Each row is a point on a tangle of strands that fork, close into loops and nearly touch. The rows are in no order.
(in the rows, 100 means zero)
Two points are linked if the straight distance between their rows is under 70. Some points are linked to none.
Mez: 78	120	118	105	79	121	81	88	108	106	58	121	107	98	111	97	114	119	99	95	97	103	97	76	90	62	120	89	119	105	103	105
Tomok: 95	69	110	117	113	93	63	101	116	105	61	120	103	73	96	79	117	86	102	120	106	89	84	75	86	128	83	88	110	94	82	103
nol: 113	109	71	98	106	84	135	102	108	71	141	92	97	88	93	123	86	92	110	121	98	76	76	134	108	110	77	118	75	113	103	98
nim: 109	107	63	106	125	67	120	102	112	72	121	88	77	85	112	121	67	92	99	103	104	75	90	126	111	115	72	103	70	124	89	107
seti: 114	99	99	135	102	99	110	119	106	77	106	123	90	91	99	91	100	73	92	115	80	84	100	118	93	101	104	77	107	115	102	93
gatu: 84	115	150	96	69	122	72	83	78	99	109	102	123	109	97	129	107	128	92	85	120	124	81	98	122	73	143	112	124	123	84	85
Kibe: 66	136	107	93	82	112	111	69	103	111	63	115	116	86	99	95	117	109	106	114	87	102	78	75	101	56	110	101	110	96	105	101
vel: 107	111	98	88	97	120	86	79	97	100	130	106	133	77	75	90	112	107	105	113	104	128	114	95	108	71	120	114	128	125	126	85
Nura: 92	88	106	86	106	90	65	85	98	110	66	132	116	86	110	88	118	112	75	83	121	88	106	54	91	74	85	72	100	88	61	100
varer: 123	75	119	117	102	76	107	133	81	81	110	113	89	85	93	83	113	87	107	134	88	102	82	120	94	126	80	89	90	91	107	103
Figo: 64	107	91	108	106	99	111	88	102	108	53	119	108	68	101	78	98	84	105	121	82	78	81	62	95	92	86	87	91	78	94	114
Kan: 119	113	86	63	88	103	101	89	93	116	140	71	122	97	101	115	95	107	88	73	96	115	131	91	112	78	104	117	109	101	96	98
Memib: 81	130	77	109	102	103	138	89	114	81	97	96	89	88	92	120	94	87	108	116	81	65	59	109	112	89	94	102	90	111	108	101
Datu: 100	95	83	105	109	118	92	101	107	117	113	74	77	105	87	104	82	105	109	85	119	120	137	85	91	128	82	129	101	89	133	123
rov: 94	87	73	84	119	100	128	94	104	126	106	89	130	82	93	81	89	84	97	128	95	94	120	88	113	96	95	103	88	97	83	81
gefud: 121	110	96	96	81	88	117	114	103	83	139	78	91	131	99	119	87	111	100	68	108	106	106	140	97	109	95	120	90	99	121	104
tuzu: 111	82	122	99	94	78	75	119	70	80	87	126	95	82	109	70	119	110	100	110	101	110	87	101	80	105	72	79	92	76	106	123
Bopa: 94	95	102	119	98	93	133	129	83	104	91	117	98	98	101	76	95	75	100	113	85	93	121	100	93	115	99	70	81	78	85	106
Bubi: 103	71	132	125	108	81	74	111	115	93	66	122	94	80	96	94	125	92	104	134	99	89	63	99	95	119	88	81	115	105	78	96
tudo: 116	87	117	127	95	107	104	134	81	79	124	135	101	94	87	79	110	89	106	108	91	127	125	117	87	110	114	94	101	112	131	103
fot: 98	81	78	96	119	86	85	108	93	107	93	93	90	72	99	75	84	90	108	111	110	97	104	79	94	141	64	105	82	80	100	127
tode: 100	100	93	95	106	100	122	91	111	106	98	93	118	129	120	115	86	87	77	86	90	80	111	123	116	76	127	72	115	123	62	60
rosuf: 112	104	110	63	92	107	88	89	81	129	123	84	128	79	101	112	106	115	96	84	98	121	131	74	113	78	103	115	118	95	92	92
buti: 114	113	75	109	94	106	119	98	122	86	127	84	99	127	108	122	87	89	86	77	102	92	114	140	101	93	118	103	106	126	97	91
Ketu: 96	102	115	83	98	112	116	92	97	133	121	73	131	117	88	117	105	100	109	96	103	107	109	97	123	88	121	119	119	101	87	68
Gul: 111	99	95	125	101	109	65	108	97	74	82	106	53	101	114	106	99	105	100	76	104	98	94	102	83	115	90	82	106	108	121	140
zet: 78	116	81	90	97	107	143	97	105	104	103	87	102	91	83	111	105	86	123	126	91	80	76	107	109	104	92	117	81	87	103	95
mib: 74	98	71	81	115	73	117	95	102	115	74	81	109	82	113	90	76	89	106	120	102	80	92	81	112	117	75	96	57	79	75	105
sivid: 129	82	96	106	110	83	91	105	129	91	105	79	75	117	118	117	90	91	87	96	99	80	77	138	100	118	98	101	109	116	87	82
Vos: 94	117	106	131	95	130	63	93	114	79	79	125	87	78	90	96	114	105	107	109	90	107	83	95	88	87	120	102	128	131	140	105
Met: 102	114	79	102	107	112	115	106	106	117	79	116	97	133	108	96	75	87	77	80	96	95	149	86	102	96	126	61	92	93	63	92
Zag: 109	112	102	63	89	99	93	64	107	100	132	73	109	112	81	114	117	117	117	106	106	107	69	118	113	93	103	139	116	106	116	80
zezog: 123	117	77	99	95	100	109	102	104	89	142	88	94	123	105	113	77	99	85	71	111	112	141	126	90	98	102	106	95	109	107	113
limod: 117	112	53	113	136	90	108	91	125	75	118	98	75	100	107	127	55	90	86	89	110	82	116	122	105	121	91	97	88	130	86	107
zufir: 98	66	98	106	113	96	103	104	121	132	70	86	104	122	100	101	95	88	95	104	103	98	122	86	102	132	108	91	108	93	71	74
Nore: 85	112	93	146	105	118	88	107	104	92	58	133	65	98	104	89	94	79	94	85	87	79	104	73	85	113	108	65	106	97	102	127
nogu: 89	106	132	82	81	99	107	114	62	86	145	111	121	109	70	87	123	123	114	88	94	145	99	98	107	99	128	121	84	88	125	99
Didil: 97	124	67	105	104	118	92	79	97	81	96	127	97	74	102	88	86	98	87	90	92	94	110	83	87	65	96	94	106	111	132	128
buf: 115	60	111	82	123	71	88	92	91	108	94	105	125	114	124	108	85	98	72	96	111	87	93	109	116	96	83	81	102	105	46	68
Kozug: 114	116	75	102	109	94	105	102	104	89	85	124	88	121	120	89	75	88	68	75	100	83	127	105	95	91	110	56	88	95	68	101
ses: 120	79	100	100	107	71	124	127	98	102	123	82	89	109	101	94	84	86	97	105	104	98	113	127	99	133	81	102	87	80	93	93
ronud: 96	129	98	108	85	108	107	99	85	92	99	141	112	99	113	80	94	98	83	76	85	102	126	90	95	48	123	70	110	105	104	109
sarud: 90	132	83	93	76	112	95	93	94	77	105	81	86	119	110	123	97	122	101	65	103	111	94	105	94	86	105	111	89	109	135	134
Pedu: 116	88	68	97	124	96	84	93	116	104	96	100	95	93	109	87	79	82	86	102	108	88	117	97	99	116	93	89	91	103	82	99
tem: 120	74	114	90	116	98	103	113	68	121	141	98	126	94	97	89	89	94	93	105	102	118	144	95	108	100	94	100	113	92	90	82
nuge: 88	118	109	89	89	106	130	96	90	116	107	87	131	127	114	115	97	96	91	82	89	93	110	104	121	65	130	84	105	105	66	74
sefi: 103	112	82	118	107	114	76	87	102	86	84	143	95	77	101	74	96	88	89	92	97	90	112	80	81	72	107	82	117	102	114	111
Guv: 104	53	127	115	112	91	81	110	121	122	72	98	96	110	97	101	110	96	100	108	111	105	100	100	95	133	99	99	123	96	79	80
gof: 104	107	104	97	86	78	130	127	82	95	105	95	94	122	123	97	94	101	92	90	96	97	104	125	94	96	95	78	78	80	86	111
zesu: 88	76	124	105	109	99	76	93	87	107	77	141	123	84	103	94	107	106	79	106	118	92	105	83	100	74	94	69	117	102	63	82
Pul: 118	89	73	108	115	113	106	94	140	103	117	82	98	116	96	117	87	78	93	96	100	91	117	125	105	110	117	112	119	128	98	70
Moke: 89	119	109	107	92	124	87	71	120	95	85	105	92	89	82	111	132	100	123	132	92	96	57	102	102	95	119	120	122	123	121	86
rabe: 132	71	114	103	107	82	100	123	87	100	123	101	89	115	110	87	92	96	85	92	107	106	120	131	94	117	89	88	107	92	94	95
Savu: 81	126	91	78	92	109	123	84	80	109	103	103	128	76	85	84	110	104	111	123	86	111	101	79	102	72	98	107	90	88	118	105
Fod: 118	92	123	90	87	79	130	132	66	95	143	93	110	124	98	95	98	104	102	86	100	116	112	133	104	108	93	103	86	80	109	94
Robeg: 89	91	85	107	110	104	117	109	108	127	67	102	99	123	102	93	86	79	92	100	97	94	138	80	102	125	117	70	92	87	65	87
lib: 101	56	120	101	122	97	87	97	94	119	91	105	123	121	110	121	84	93	78	102	112	96	110	107	111	104	104	84	126	111	51	53
Fet: 66	135	87	95	88	127	103	80	94	110	76	102	114	82	94	88	109	106	110	104	84	106	102	59	93	68	109	105	101	93	127	118
vap: 104	85	118	73	114	93	103	65	116	117	106	84	111	100	89	111	117	104	114	135	110	92	60	118	124	104	99	131	118	109	81	60
kema: 107	116	120	115	87	112	75	106	85	83	95	145	103	107	120	86	104	111	86	70	100	104	121	99	88	57	129	68	117	114	101	105
tabe: 71	135	73	94	93	91	137	108	92	107	83	88	90	120	120	110	77	96	96	86	96	87	122	96	102	88	96	74	66	78	75	110
peku: 114	100	130	85	80	92	100	101	97	87	130	90	99	134	84	111	116	119	116	85	101	114	71	137	111	106	116	127	107	101	118	87
fibud: 89	115	128	116	83	125	69	83	117	92	79	119	94	87	86	104	128	115	114	119	107	112	74	105	99	90	134	111	127	128	125	89
nikag: 74	95	127	105	89	97	105	102	106	114	45	95	96	110	112	109	125	105	108	109	97	96	67	93	94	102	91	95	93	76	81	106
fir: 66	129	139	98	70	105	123	91	91	91	77	121	107	110	93	100	132	105	122	111	89	105	62	102	108	82	127	104	90	92	106	96
muta: 99	57	143	110	112	89	101	111	99	122	86	104	110	97	92	101	115	99	106	130	109	106	89	110	106	122	90	104	116	90	82	75
Boga: 113	100	104	125	89	129	79	112	107	81	116	108	90	111	91	99	107	102	105	82	104	128	117	112	86	104	127	116	114	130	137	110
luv: 113	103	92	74	101	111	84	80	91	103	144	90	124	81	67	95	116	116	107	113	105	133	108	95	104	91	106	136	117	112	138	89
kag: 99	107	137	110	79	114	71	115	101	73	104	114	86	113	92	102	127	122	113	89	105	133	70	118	90	110	135	119	109	119	134	98
pima: 125	90	79	112	117	86	76	95	132	72	93	92	71	104	121	114	84	86	81	97	94	68	69	123	101	110	93	87	101	131	84	99
gavus: 109	109	120	98	80	97	109	116	81	90	124	94	108	132	112	106	100	106	96	68	102	114	103	125	106	81	123	96	103	109	100	99
zis: 116	102	95	102	99	95	133	107	95	77	137	107	105	93	80	103	112	85	111	128	85	96	77	134	106	107	92	110	92	108	113	88
dirov: 101	95	120	141	97	117	76	104	117	89	74	137	91	77	91	90	113	89	103	120	93	94	94	97	88	93	123	83	133	123	108	88
Birog: 80	100	93	140	114	104	91	121	108	97	66	108	58	102	99	101	93	81	103	93	95	81	102	73	95	148	97	62	96	96	91	134
tikez: 74	113	120	111	92	122	126	97	99	119	90	110	129	102	85	95	116	92	117	114	94	106	106	91	110	78	134	98	113	109	96	81
Fip: 86	104	65	110	115	102	135	105	103	106	112	89	95	90	90	106	80	81	107	109	102	95	127	100	99	121	87	106	78	93	101	105
movo: 98	115	79	122	106	96	102	94	105	85	81	150	97	79	112	76	86	74	79	99	81	77	92	95	89	68	114	72	111	100	100	102
sefal: 58	137	68	107	104	88	142	99	107	92	73	96	78	103	114	123	74	89	98	90	91	70	93	102	107	92	96	80	76	96	84	107
Nuda: 101	101	120	87	102	106	93	87	70	104	121	116	133	79	91	92	105	110	98	120	103	117	107	100	109	73	107	94	122	112	99	82
Ribig: 104	112	117	84	77	89	123	120	61	79	148	107	118	120	84	93	113	116	105	80	89	131	97	123	105	96	113	111	78	90	122	104
tili: 110	108	102	90	83	112	82	98	107	103	123	67	90	122	85	115	97	123	111	67	107	121	108	99	91	107	97	141	101	99	146	112
kosel: 111	86	120	118	91	106	91	127	99	100	98	91	79	114	98	102	109	100	116	97	101	115	99	109	84	127	100	116	104	94	129	107
Bizok: 86	98	108	78	105	112	85	69	111	127	86	99	128	75	96	101	115	113	100	124	108	105	95	77	110	72	104	109	124	110	84	82
lafi: 109	100	91	84	97	110	100	90	93	93	128	94	110	91	71	98	116	108	115	117	97	124	92	110	97	109	93	130	99	98	141	101
fad: 75	112	130	115	87	128	126	107	92	108	108	105	131	122	86	101	105	92	114	95	102	109	104	99	119	77	158	107	119	119	83	71
tebo: 119	75	91	85	117	70	76	108	99	112	98	89	91	95	106	74	80	98	92	95	120	100	111	87	90	144	63	102	85	72	85	117
Sut: 86	101	125	109	86	123	78	100	107	119	78	109	107	113	114	107	112	115	97	81	108	112	121	78	96	75	130	88	122	113	86	94
zed: 88	97	118	112	83	135	80	110	115	105	96	91	92	113	78	103	120	114	130	94	110	129	95	86	91	116	130	141	114	110	140	100
zago: 111	86	68	68	119	90	118	88	106	123	127	72	123	79	95	88	84	93	99	124	105	97	113	92	116	99	78	126	85	94	95	85
Feb: 74	120	111	106	81	127	121	102	102	103	92	102	110	109	81	97	123	95	131	106	90	107	87	94	104	93	130	118	96	99	115	96
beli: 86	89	65	115	131	101	120	103	115	111	111	83	83	73	76	107	78	82	118	117	111	94	118	84	107	142	82	118	89	102	110	110
lef: 75	133	90	89	82	116	144	94	98	121	110	84	132	114	93	107	102	91	105	85	87	96	118	89	120	62	133	101	94	96	83	86
Kof: 90	95	101	107	99	125	91	94	118	133	81	93	107	121	108	106	103	100	94	87	101	105	136	75	100	93	129	91	117	110	83	85
ded: 122	97	92	90	98	107	92	98	111	108	136	70	91	112	86	105	84	110	100	80	114	119	136	105	90	117	88	135	103	98	139	107
Fosat: 94	105	79	82	111	107	100	69	121	110	86	97	120	83	108	93	100	98	94	114	92	87	89	89	105	68	103	104	110	114	90	86
sola: 134	69	121	92	112	80	76	121	77	110	120	108	94	114	107	78	89	109	86	80	117	113	135	100	91	119	79	87	106	76	87	104
Vime: 105	109	85	119	102	113	66	94	118	78	69	107	64	109	126	108	94	101	84	74	100	79	90	106	86	93	104	76	111	114	102	120
kepop: 95	73	96	99	122	112	64	76	119	122	79	119	126	63	89	82	112	102	95	123	115	97	109	65	99	85	101	98	128	110	85	84
fof: 94	91	101	107	99	78	125	131	94	110	97	76	77	110	101	103	91	92	113	109	102	95	102	110	95	139	79	102	73	64	96	108
Damim: 95	109	94	110	102	110	81	87	113	87	70	99	79	89	110	103	107	100	99	104	96	87	77	98	87	90	96	95	112	109	110	114
Modo: 87	87	101	87	109	103	72	84	99	123	70	116	120	74	99	83	116	109	92	107	112	99	115	50	93	82	86	90	107	87	78	106
mozem: 75	111	81	111	97	136	103	95	119	129	78	80	96	118	102	109	95	95	107	86	102	105	129	73	97	100	121	106	102	103	104	105
zera: 117	84	89	75	117	103	57	82	103	127	93	104	112	79	105	87	107	110	83	82	119	100	134	44	95	98	87	98	104	84	73	104
Mokag: 108	107	99	147	95	97	138	137	92	79	106	130	83	108	98	92	88	69	95	107	78	90	122	118	92	116	106	70	83	103	97	110
fodet: 93	73	134	126	106	106	87	112	87	107	88	137	116	88	95	88	107	98	94	119	111	104	110	106	100	98	106	72	124	106	79	81
Rupot: 96	95	140	100	85	80	87	106	79	81	69	135	99	86	111	88	127	115	99	120	96	107	65	110	89	88	88	74	98	85	97	110
Kerev: 88	129	65	101	106	105	119	77	106	82	95	110	101	71	98	96	85	90	93	105	85	82	83	99	103	72	93	102	97	113	119	112
zere: 84	73	98	104	113	93	95	110	106	124	73	75	91	87	95	93	101	91	116	121	106	97	93	77	94	149	72	111	88	70	100	112
gurat: 109	98	106	83	92	86	108	112	96	93	116	74	79	109	89	113	98	113	117	101	102	102	76	121	97	126	70	129	82	75	129	108
Beb: 118	65	92	91	133	97	60	93	101	123	94	121	119	85	95	69	103	94	87	99	124	98	132	59	94	121	85	92	106	86	73	98
sem: 118	83	94	81	107	70	68	102	92	102	87	100	93	105	123	79	94	109	84	85	119	93	102	87	84	117	67	84	84	74	76	121
Runez: 85	120	139	95	76	121	102	96	80	110	116	89	130	116	97	123	103	110	103	74	105	120	107	87	121	70	149	115	114	114	76	81
nemu: 118	123	103	60	76	89	95	93	87	101	126	70	109	112	112	115	102	126	92	71	98	115	102	103	106	75	96	113	97	90	108	109
moko: 97	125	104	85	68	111	95	101	101	86	119	73	94	137	91	117	106	125	111	59	104	118	85	106	98	92	121	134	87	96	130	115
netog: 83	121	54	88	110	92	146	96	108	97	114	80	101	96	103	116	76	87	102	104	105	84	112	111	108	97	87	107	72	101	90	94
Vubak: 115	115	95	53	83	80	82	92	86	102	103	75	100	97	132	107	98	132	84	84	102	103	96	90	97	72	75	98	85	79	94	123
kilut: 99	95	88	121	115	90	109	100	110	91	71	143	104	90	109	78	89	68	80	105	84	71	100	96	101	92	113	62	107	106	73	80
kobup: 73	114	102	135	93	106	113	109	95	102	53	134	89	86	104	83	100	81	100	106	76	83	96	77	89	95	106	76	97	81	102	116
sevov: 112	110	79	105	106	105	131	94	97	80	130	119	120	77	80	88	99	81	99	120	84	96	103	120	99	87	99	106	100	114	119	95
vodo: 103	89	64	88	125	71	78	86	115	96	91	81	90	79	116	100	74	96	96	104	113	74	76	108	118	118	70	109	71	110	86	109
tasa: 68	129	81	102	87	135	100	86	108	112	75	83	92	106	103	111	100	105	108	84	97	101	106	75	96	80	111	108	100	102	120	121
Lar: 91	125	112	72	87	101	106	86	64	105	113	112	133	75	92	93	114	115	101	112	88	119	106	81	110	62	108	95	104	96	106	99
leli: 106	105	83	67	99	81	76	93	93	110	87	84	92	101	130	96	89	120	83	80	112	91	106	78	93	91	72	90	80	73	78	124
simud: 93	129	90	83	85	96	102	98	91	107	85	93	91	118	134	104	90	113	84	74	98	91	117	89	94	76	96	73	83	82	80	120
Tovu: 81	112	120	72	85	97	119	82	100	124	84	76	119	118	108	118	120	115	108	104	100	99	77	96	114	81	100	105	96	82	78	89
zelib: 104	70	114	76	104	78	67	89	112	123	72	91	104	112	117	110	108	121	79	85	115	100	97	79	99	98	75	95	108	84	65	99
podus: 108	93	124	68	88	79	103	104	76	105	109	83	102	103	96	94	113	124	111	110	102	118	82	105	94	111	71	119	87	64	123	105
gim: 96	90	61	108	134	96	114	93	121	97	110	78	87	65	84	112	83	87	115	124	101	75	85	95	121	126	77	120	85	121	108	106
kolud: 78	109	92	139	109	93	119	124	106	90	83	98	53	107	99	119	88	83	109	99	94	79	98	90	101	131	93	70	86	100	99	126
falom: 113	68	142	100	110	98	87	106	89	121	118	95	115	109	97	105	98	109	98	109	116	113	105	114	106	107	97	110	131	103	92	68
bigis: 109	98	61	104	121	95	101	101	123	94	99	88	73	111	107	114	67	83	86	91	110	88	118	112	102	126	95	92	93	107	85	99
mufe: 99	113	78	142	107	106	126	104	114	72	113	115	82	88	93	116	84	79	95	108	83	75	99	107	97	103	99	87	99	126	112	111
doso: 71	133	123	116	73	112	115	103	92	81	65	122	87	101	102	103	121	101	115	101	77	99	61	97	94	85	114	97	88	95	127	116
peda: 110	103	97	137	90	125	104	120	99	70	122	121	86	101	86	103	104	91	106	90	90	116	119	110	82	116	114	106	96	123	141	120
guro: 107	75	95	72	114	77	101	102	84	127	96	100	120	96	110	82	91	97	82	100	107	97	128	67	107	111	78	82	81	72	59	102
Volu: 96	103	141	71	83	98	102	103	58	111	133	95	125	104	81	105	115	123	113	96	101	133	100	89	116	97	109	121	100	80	110	88
lopu: 126	86	81	119	115	107	114	101	134	91	131	86	96	100	80	115	100	76	105	119	93	87	92	128	107	116	106	119	116	130	106	71
pigip: 77	138	77	103	88	106	108	97	98	87	87	88	64	118	123	125	81	118	101	60	108	95	104	104	94	88	96	90	85	103	110	140
Zoduz: 109	121	97	121	90	118	75	94	114	80	85	126	83	113	121	97	100	101	86	69	95	93	106	110	84	67	126	76	124	126	107	107
Bezi: 130	78	112	106	104	95	75	103	134	103	94	73	77	137	120	116	95	107	85	76	110	96	97	132	95	117	104	106	127	114	94	79
guzib: 112	91	98	90	109	102	94	106	78	123	105	115	112	94	104	78	98	101	90	93	102	110	149	69	95	98	97	78	99	79	78	108
poma: 93	93	74	97	125	84	102	93	119	99	89	79	92	70	103	104	87	88	107	126	98	68	63	99	119	116	74	110	74	108	95	104
pafut: 102	120	61	77	102	87	135	89	107	84	135	78	105	96	99	122	79	103	103	104	107	86	90	126	105	94	79	123	76	104	104	100
kog: 97	67	150	117	104	110	89	109	88	128	109	97	122	126	101	123	87	100	91	102	117	112	113	108	110	108	108	106	128	106	70	54
kena: 97	117	111	118	75	110	117	126	93	65	118	109	87	122	86	114	116	106	117	85	86	106	72	122	94	113	115	114	78	104	128	114
Dav: 110	91	74	91	113	105	100	95	92	90	120	93	100	65	81	89	100	98	109	127	97	108	94	103	98	113	73	124	90	101	135	112
Nug: 90	109	90	145	108	102	120	121	104	82	106	107	53	99	92	124	91	98	115	88	102	94	111	95	98	133	93	83	90	116	119	139
kur: 87	137	91	94	83	107	131	93	88	99	107	112	125	100	102	90	95	96	87	86	81	100	116	94	106	52	120	86	100	100	101	101
Zuti: 102	91	105	68	108	109	103	88	97	147	115	70	132	89	92	114	99	106	101	101	102	113	130	68	119	91	99	124	116	92	84	73
dani: 90	86	99	85	104	101	97	93	106	128	79	72	103	95	98	99	111	109	111	116	107	106	96	78	95	110	81	119	100	77	102	103
novo: 137	69	75	89	126	78	62	92	115	98	107	101	98	93	112	77	81	90	83	96	115	84	104	111	104	121	81	99	89	107	82	98
gigo: 111	121	77	77	88	115	86	71	110	87	133	72	111	110	81	118	110	118	104	85	102	115	89	110	104	80	111	136	111	116	133	101
monov: 74	95	94	96	105	81	108	103	93	104	62	104	106	74	108	78	100	87	101	120	91	81	81	78	96	112	70	84	76	72	80	118
tapus: 128	75	118	97	100	82	68	119	66	89	110	123	93	94	112	75	107	115	94	94	110	117	118	103	80	105	80	82	103	79	105	120
galu: 114	87	91	126	111	113	65	108	104	91	89	110	69	96	100	89	101	89	100	96	102	98	109	93	82	126	94	86	111	103	113	123
Subif: 110	106	96	106	92	84	113	118	99	78	121	83	70	117	104	126	90	109	108	87	105	95	86	134	94	123	81	113	81	92	121	113
neni: 111	125	90	84	82	105	79	86	90	67	139	95	112	108	89	107	114	126	89	70	94	131	94	117	96	76	116	119	99	119	139	113
deka: 88	116	117	84	93	113	94	59	111	108	93	102	117	92	90	106	123	110	112	127	106	102	70	104	114	77	119	112	129	121	96	76
mos: 94	108	152	88	73	102	70	74	83	86	122	105	105	118	93	119	118	135	103	95	122	125	63	124	120	93	134	116	122	120	105	80
sok: 107	109	78	93	106	95	110	90	117	92	89	101	97	115	123	103	84	87	76	88	90	80	105	115	101	79	112	72	104	117	72	86
Livav: 100	115	92	103	91	113	90	107	82	109	94	113	98	101	109	80	98	103	96	87	96	112	138	74	86	88	102	84	93	86	106	126
papag: 87	87	116	119	93	89	130	137	80	108	88	102	91	99	98	84	110	84	115	121	88	101	105	100	92	128	90	89	75	65	97	112
nef: 120	82	99	94	117	103	110	87	130	106	118	83	103	100	83	111	109	87	112	130	100	88	69	130	118	112	106	124	121	120	93	58
lese: 94	104	102	97	90	96	96	109	110	114	83	65	73	130	119	118	93	115	103	80	109	98	98	104	91	118	89	111	91	78	104	111
muto: 119	104	106	110	85	82	138	136	76	78	128	111	92	119	109	97	95	92	94	88	94	104	115	142	93	109	97	82	76	91	100	111
mimip: 103	97	133	81	89	103	117	98	99	113	132	75	116	138	79	114	105	108	124	89	105	103	86	120	122	101	122	130	112	93	93	69
Peli: 101	104	133	105	77	108	97	115	100	73	120	109	87	126	76	105	127	114	128	92	92	120	64	125	99	120	131	128	98	106	125	93
Duv: 96	110	117	90	90	83	116	103	77	84	87	116	104	86	105	85	115	101	103	122	85	98	72	113	99	85	88	86	90	87	103	107
der: 122	65	103	114	115	99	64	102	132	112	83	89	80	113	105	100	100	94	94	96	108	99	105	107	88	132	102	105	126	107	94	87
vut: 109	99	73	67	118	96	105	72	117	112	113	75	122	83	104	95	93	102	98	122	102	89	83	104	119	81	88	125	95	113	92	83
rusef: 105	86	99	77	120	88	122	94	83	110	116	100	136	83	104	82	94	91	91	123	95	93	107	101	118	79	89	92	95	100	74	81
Kov: 102	112	96	129	86	108	123	121	82	57	136	119	93	97	83	112	108	106	108	93	82	113	100	117	85	124	103	111	75	110	147	126
tinit: 121	82	99	125	105	107	79	114	108	88	112	91	63	102	92	110	97	101	106	94	104	109	103	111	87	136	87	115	110	107	136	117
lem: 83	119	86	145	108	99	134	104	127	85	94	105	77	99	92	121	89	73	98	121	76	60	66	96	110	100	104	81	96	122	106	99
mef: 124	80	101	126	106	95	97	126	85	78	122	119	86	79	84	82	105	85	104	121	90	114	111	109	83	126	83	95	96	100	132	117
suru: 96	100	99	104	89	115	91	121	76	106	103	103	88	103	98	82	103	106	105	88	102	130	135	77	81	110	96	104	85	81	131	135
nisin: 88	102	130	96	77	92	119	118	86	111	74	94	101	125	122	101	114	109	105	92	95	105	92	103	95	94	100	87	82	73	84	111
lifo: 107	101	122	102	85	118	70	101	106	91	116	98	99	110	83	103	117	122	109	87	111	137	95	107	96	99	131	127	121	123	138	96
naf: 126	70	97	80	117	79	76	87	119	101	93	91	104	120	131	107	89	107	71	86	110	85	90	118	106	92	97	86	112	118	62	76
gatog: 94	82	144	129	91	105	86	115	94	96	79	133	102	84	92	89	121	105	110	126	104	113	93	105	94	104	115	85	120	111	105	90
Butak: 107	98	137	73	89	94	69	64	97	101	124	92	100	107	83	112	122	131	110	111	121	119	65	122	113	103	109	132	128	110	116	74
guko: 83	113	91	98	103	82	124	103	88	84	80	104	92	71	107	90	93	92	104	121	86	76	66	98	102	95	72	89	72	82	100	119
fel: 97	79	84	111	124	109	65	84	122	104	70	113	106	71	95	77	105	86	103	118	102	85	95	73	92	111	94	98	113	110	93	98
Ponun: 129	80	85	83	116	78	73	95	111	87	105	86	89	87	118	89	87	106	90	106	110	89	79	118	101	110	68	112	90	103	97	108
tigum: 104	91	123	106	83	108	102	132	83	111	109	97	95	122	97	87	104	108	112	88	105	130	125	92	87	118	107	114	90	86	128	113
nilo: 113	97	85	111	115	94	79	89	122	75	83	108	86	82	114	95	95	88	88	107	90	68	69	111	97	90	92	88	107	123	94	101
miz: 94	80	104	77	111	79	111	98	76	117	93	110	131	75	106	73	103	100	94	122	96	96	104	80	108	88	74	87	85	77	69	99
Gipi: 74	106	80	75	107	88	139	93	107	116	87	75	111	88	99	100	96	90	114	136	95	79	73	95	116	107	80	113	69	75	83	93
Fug: 88	84	126	118	99	91	91	104	122	101	52	103	90	99	107	108	123	98	103	122	94	86	64	101	95	113	92	88	107	95	80	96
nuvip: 99	97	140	71	81	90	107	116	71	121	121	82	113	112	87	98	112	126	117	92	100	131	108	85	102	110	91	127	83	62	119	103
dinun: 112	101	66	102	114	101	118	93	92	76	135	112	108	63	85	91	85	88	100	119	96	101	115	108	93	105	79	111	83	111	130	118
Pamo: 94	87	95	119	114	96	118	110	97	106	84	134	111	83	96	67	95	70	94	118	85	90	120	88	97	102	103	67	103	92	79	90
Tik: 121	83	96	71	110	88	61	78	117	109	92	82	104	103	128	108	95	122	81	87	112	92	91	96	103	84	87	101	113	108	77	91
Fupeb: 66	138	73	106	100	94	137	102	107	91	88	80	65	119	113	143	81	106	113	71	107	82	101	108	102	103	96	94	79	104	96	119
rel: 97	91	107	97	94	120	80	94	115	126	89	75	99	106	94	101	113	112	116	100	109	115	108	80	91	106	105	126	117	96	122	100

A tip is a point with one link. Name the tips that can be reached along the links from each point below, in the order of the rows.
kolud: Nug
kena: varer, Datu
muta: vap, Beb, zelib
Feb: doso, neni

A piece is all that can be reached along the links. How many separate loops has the piece of each point below (a circle has one, a figure eight two, a Y none), and how many tips (points with one link)?
nim: loops 2, tips 0
tili: loops 2, tips 2
sefi: loops 2, tips 1
zelib: loops 2, tips 3
Runez: loops 0, tips 2

How many points has the smallest loop of links through each point below? Write 0 if it is on no loop.
beli: 14
dani: 19
Moke: 12
vut: 0
tuzu: 20
Met: 20
